Each row is a point on a tangle of strands that fork and nearly touch. The rows are in no order.
(in the rows, 128 means zero)
Points whose rows are less than 110 apart are linked; no others are. Some points are linked to none.
Z563: 149	138	173	128	174	181	97	98	98	177	97	133	103	135	144	169	125	97	123	165	127	77	104	172	110	119
Z832: 117	91	173	149	82	123	130	156	93	140	114	138	143	102	202	104	127	82	135	112	114	105	170	116	110	115
Z574: 138	142	151	160	134	129	124	131	136	122	135	74	110	134	135	131	128	158	116	117	89	146	111	118	159	140
Z675: 136	112	94	82	145	120	160	95	142	127	114	224	146	130	109	131	164	126	137	134	123	133	107	156	81	139
Z760: 79	106	150	175	91	99	144	149	94	111	139	126	143	101	163	115	132	96	137	110	93	128	174	120	96	98
Z688: 145	138	172	142	156	149	130	60	132	143	72	139	117	140	118	180	129	114	106	149	111	77	129	162	106	117
Z157: 153	165	95	113	144	136	120	144	155	114	124	118	148	153	68	127	80	134	106	114	170	90	109	91	208	142
Z929: 163	106	90	104	167	160	122	105	131	141	124	198	99	120	111	130	151	101	138	145	130	127	101	173	84	148
Z699: 152	135	105	87	173	165	159	183	103	141	110	95	66	147	85	156	126	103	128	180	137	150	94	133	84	131
Z420: 156	149	105	77	101	122	144	157	155	118	129	145	142	175	80	125	117	133	141	126	180	112	128	65	132	135
Z592: 131	128	158	120	89	132	144	207	115	157	121	63	109	123	124	147	94	168	137	177	155	122	135	124	84	121
Z58: 158	124	157	111	125	136	81	107	171	153	125	176	162	98	147	149	99	162	127	146	148	78	98	154	144	136
Z268: 177	88	144	137	115	138	85	117	145	145	112	159	175	91	152	148	130	169	126	135	161	111	67	162	134	133
Z252: 91	160	91	115	119	113	153	126	144	85	162	99	120	162	85	120	134	117	123	111	106	185	156	92	125	136
Z618: 124	103	95	129	145	129	139	154	118	102	132	197	136	111	125	89	124	70	157	142	87	154	144	117	102	145
Z165: 158	98	80	104	132	145	97	88	143	124	149	138	120	155	82	119	147	150	104	80	165	149	57	137	151	101
Z911: 130	132	105	87	140	144	139	175	117	142	145	102	81	153	92	127	133	103	155	159	108	161	119	118	74	129
Z794: 123	135	116	102	106	128	123	114	145	152	128	143	161	132	131	136	152	181	129	139	163	134	138	132	136	143
Z541: 120	117	128	91	152	104	138	112	132	132	154	153	83	101	102	143	131	156	99	145	110	148	99	154	87	118
Z158: 106	135	134	190	111	114	129	161	109	120	144	111	149	128	182	98	134	120	157	125	95	161	185	107	163	161
Z265: 95	126	157	150	128	101	205	112	107	103	66	140	181	114	117	155	123	149	90	130	126	141	136	141	95	101
Z163: 121	118	179	111	117	73	101	88	158	108	177	159	76	86	130	134	98	144	117	96	78	89	135	148	127	117
Z527: 120	123	211	104	77	166	140	155	95	161	106	111	108	104	189	137	113	82	108	127	135	68	159	148	121	94
Z301: 118	131	148	161	138	148	138	100	104	121	83	58	159	136	120	170	121	142	90	129	160	125	118	131	110	81
Z502: 100	135	186	151	105	109	151	159	148	149	107	139	84	78	138	106	50	104	104	152	108	80	160	144	135	142
Z22: 130	100	81	173	119	160	99	98	113	139	80	146	199	128	143	130	144	122	129	135	183	114	122	142	99	93
Z143: 117	157	108	86	110	120	169	175	135	117	113	113	154	155	71	132	109	128	126	147	173	124	141	87	118	128
Z242: 134	83	109	146	145	110	115	146	108	88	143	210	116	102	123	93	100	58	140	118	111	118	138	101	119	130
Z733: 138	104	120	135	150	150	117	189	86	138	116	94	90	106	129	128	98	124	122	159	151	149	90	129	105	103
Z757: 129	89	171	162	71	89	128	168	149	97	124	134	157	71	164	111	72	179	138	118	125	108	132	110	150	132
Z389: 164	150	104	137	159	145	97	71	156	114	142	122	136	158	108	132	141	126	109	79	108	126	85	121	189	125
Z234: 81	154	103	149	110	101	173	138	137	90	132	88	153	150	88	126	119	118	102	113	129	147	164	84	133	114
Z869: 125	144	183	127	161	163	121	128	100	142	96	139	89	127	138	145	76	59	82	147	114	68	138	137	148	126
Z933: 112	138	127	128	153	120	102	95	105	144	164	137	98	133	162	122	175	126	145	108	75	144	163	149	108	124
Z430: 111	83	127	133	99	129	57	69	135	149	131	129	154	111	142	139	118	124	109	119	171	81	104	177	124	59
Z74: 96	105	108	131	129	144	88	62	126	137	110	148	136	123	113	153	132	112	99	124	163	93	115	161	86	75
Z962: 147	127	85	140	142	153	114	172	116	139	142	138	143	138	154	88	138	119	180	145	146	154	134	96	129	145
Z219: 116	120	82	87	161	131	207	100	108	110	109	185	178	127	118	105	169	122	139	128	133	141	97	154	104	161
Z990: 124	114	125	170	132	150	123	110	98	122	66	116	167	123	140	157	136	113	118	147	160	103	131	130	92	96
Z191: 149	132	179	105	69	88	107	147	141	128	179	113	104	115	147	123	120	173	167	97	92	99	160	141	153	124
Z789: 132	58	113	137	142	120	88	164	84	120	126	91	102	85	145	105	102	144	116	128	154	163	86	145	129	86
Z264: 97	144	79	125	169	156	88	114	130	164	158	123	136	128	153	99	167	131	156	143	145	161	152	149	153	173
Z634: 110	132	133	147	161	137	121	91	100	125	132	128	99	142	146	140	183	76	147	118	72	152	132	146	86	110
Z448: 100	129	137	205	124	98	160	147	120	96	122	131	143	100	158	103	120	89	132	125	79	155	154	104	131	140
Z944: 83	145	141	127	140	82	208	100	125	96	91	161	171	121	115	131	123	145	105	129	130	149	147	148	118	142
Z591: 128	160	180	171	148	135	85	73	131	132	137	116	157	131	170	128	128	109	127	109	93	99	132	140	166	123
Z686: 109	124	90	102	148	130	193	86	106	89	107	148	169	159	82	119	170	107	140	87	137	151	94	134	119	133
Z63: 140	165	166	156	149	134	87	95	150	129	142	75	150	148	146	157	122	145	118	113	102	126	122	126	168	134
Z480: 120	164	164	133	178	170	133	121	95	177	108	92	81	142	129	149	108	68	107	164	124	83	140	142	108	127
Z436: 92	115	145	178	117	107	154	118	117	92	82	121	156	104	117	141	118	98	96	142	123	120	133	135	81	87
Z613: 142	131	167	159	136	164	98	109	101	140	133	114	138	146	173	136	137	73	131	103	105	103	136	115	145	118
Z350: 177	74	114	122	119	148	92	144	125	132	117	152	143	109	148	129	140	168	150	125	158	146	64	140	125	122
Z104: 116	130	77	43	126	140	165	160	119	129	170	137	128	126	108	101	165	156	152	150	144	182	104	138	107	159
Z407: 139	127	137	164	159	175	116	116	83	144	123	114	118	169	154	138	170	66	152	123	97	129	130	122	110	115
Z51: 121	108	158	118	105	119	59	90	140	148	129	154	161	88	161	144	104	149	128	115	162	57	109	169	137	87
Z47: 111	159	91	111	112	147	127	134	134	160	115	117	175	161	134	143	162	149	154	153	174	139	167	110	129	139
Z548: 130	94	67	143	109	142	97	96	129	110	118	141	177	149	115	123	144	126	134	106	183	123	108	116	122	87
Z458: 157	137	165	164	143	128	165	115	123	113	97	91	136	135	136	150	143	157	103	108	102	154	95	127	130	127
Z232: 166	101	153	165	124	113	150	119	121	99	89	125	165	115	144	142	131	165	119	120	121	145	108	127	125	118
Z722: 140	102	173	166	88	83	144	120	149	91	113	136	163	97	147	139	100	176	115	117	108	121	129	118	137	126
Z303: 158	53	96	126	121	133	90	157	82	140	125	128	113	104	156	105	136	139	137	127	174	175	61	150	117	91
Z898: 153	146	92	125	162	135	113	95	157	112	137	135	131	145	74	140	100	117	98	98	143	100	93	125	185	123
Z380: 114	151	128	66	140	97	180	152	149	141	124	154	105	141	100	100	139	144	135	151	117	172	142	143	127	201
Z552: 146	125	177	117	51	104	129	145	156	93	165	95	100	149	119	129	134	158	154	81	110	85	149	105	127	92
Z271: 164	100	103	115	152	142	145	184	103	102	111	126	83	123	90	143	111	104	118	151	146	145	66	121	112	124
Z355: 98	162	124	157	158	134	150	76	122	117	89	67	170	144	111	155	124	142	78	115	149	128	127	122	149	96
Z940: 130	144	139	115	94	126	172	180	124	144	118	71	121	162	102	137	130	162	122	152	147	144	139	94	101	130
Z855: 167	166	105	103	124	132	121	134	168	134	134	118	138	177	97	128	105	152	142	126	163	99	125	83	175	151
Z652: 152	128	82	127	136	143	78	71	147	133	162	117	147	161	119	111	153	154	131	74	133	147	92	128	184	114
Z386: 122	150	90	88	147	158	100	159	111	179	176	118	86	157	123	119	154	103	163	156	119	135	152	119	101	137
Z786: 128	94	107	132	147	103	104	118	139	84	156	184	95	81	98	102	95	107	118	104	119	129	108	124	144	124
Z8: 130	109	140	117	130	89	96	98	159	99	162	173	93	96	103	130	90	142	112	104	109	105	114	114	151	125
Z419: 99	133	160	169	78	84	168	178	145	131	88	104	112	97	123	111	84	130	122	159	106	110	152	118	129	141
Z394: 148	139	124	74	137	118	172	149	136	140	142	140	107	143	110	117	167	168	150	141	114	185	117	126	108	179
Z930: 125	94	83	134	119	123	155	86	118	84	112	148	178	143	93	134	156	121	116	87	170	135	96	113	119	91
Z260: 91	160	121	165	134	112	180	127	119	97	98	86	170	138	106	143	116	131	78	115	152	153	146	103	158	112
Z561: 91	124	156	121	168	110	120	97	112	175	141	174	100	78	169	128	135	129	116	151	89	136	156	181	85	135
Z711: 115	137	172	166	88	113	149	128	139	100	135	96	37	135	99	140	101	88	121	111	82	85	120	119	119	94
Z45: 142	141	141	123	43	99	156	163	143	116	150	82	94	171	104	132	149	140	163	107	99	126	164	90	111	109
Z621: 108	142	97	115	160	132	97	128	164	146	152	144	120	111	141	118	133	149	130	153	145	175	177	134	178	195
Z222: 159	179	112	129	148	149	126	125	153	137	118	102	144	176	124	143	139	131	132	128	139	131	152	102	188	173
Z497: 133	109	180	108	75	147	108	153	101	138	134	123	131	101	188	116	116	101	128	111	134	77	149	126	135	96
Z961: 153	104	96	145	148	154	152	173	117	109	128	150	127	137	138	109	156	99	171	141	106	160	123	103	103	145
Z291: 124	136	190	129	130	129	128	136	127	152	122	146	81	101	154	121	75	84	104	138	94	71	134	137	137	140
Z641: 134	113	161	156	71	84	142	195	162	126	123	131	131	89	143	101	75	163	148	146	125	118	154	109	135	151
Z867: 122	124	114	165	151	147	116	175	109	145	138	125	138	125	182	85	128	110	153	131	131	158	161	98	173	162
Z113: 122	142	53	75	137	154	127	155	120	135	177	76	104	129	126	103	181	153	156	134	157	194	113	136	136	155
Z603: 124	144	114	135	157	142	112	102	120	155	151	117	126	128	168	133	180	153	152	132	101	172	142	149	129	156
Z16: 145	149	115	98	141	122	77	133	162	170	163	153	124	120	137	127	107	166	140	152	128	116	142	131	176	184
Z509: 101	148	120	115	88	79	135	133	146	96	187	108	102	147	109	123	151	134	149	107	87	140	173	99	114	117
Z788: 126	152	190	107	97	100	111	113	169	124	165	145	89	122	148	124	109	148	145	100	89	79	153	151	146	129
Z689: 120	160	55	85	133	154	104	141	143	147	179	97	94	157	93	119	155	128	138	142	156	162	126	125	126	143
Z842: 145	157	115	81	141	131	112	97	159	162	135	151	135	137	121	139	140	181	113	136	145	131	112	141	153	167
Z84: 124	168	104	136	136	150	119	149	143	155	118	107	149	165	133	139	151	124	145	165	153	138	188	102	153	175
Z278: 105	145	141	116	144	87	179	126	153	111	117	152	125	136	104	112	138	139	106	129	103	170	154	145	135	172

A fork is a point with three links, a tip a point with one. Leave the first point through the second and follow the links. Name the first fork or tip that comes.
Z252, Z509: Z527
Z380, Z394: Z74
Z933, Z634: Z688
Z8, Z163: Z990
Z641, Z757: Z855

Follow the links from the first point to the second, and from the first to the third. Name the last point that the two ways share.
Z592, Z165, Z264: Z855
Z786, Z930, Z265: Z990
Z689, Z163, Z548: Z990
Z16, Z652, Z143: Z855
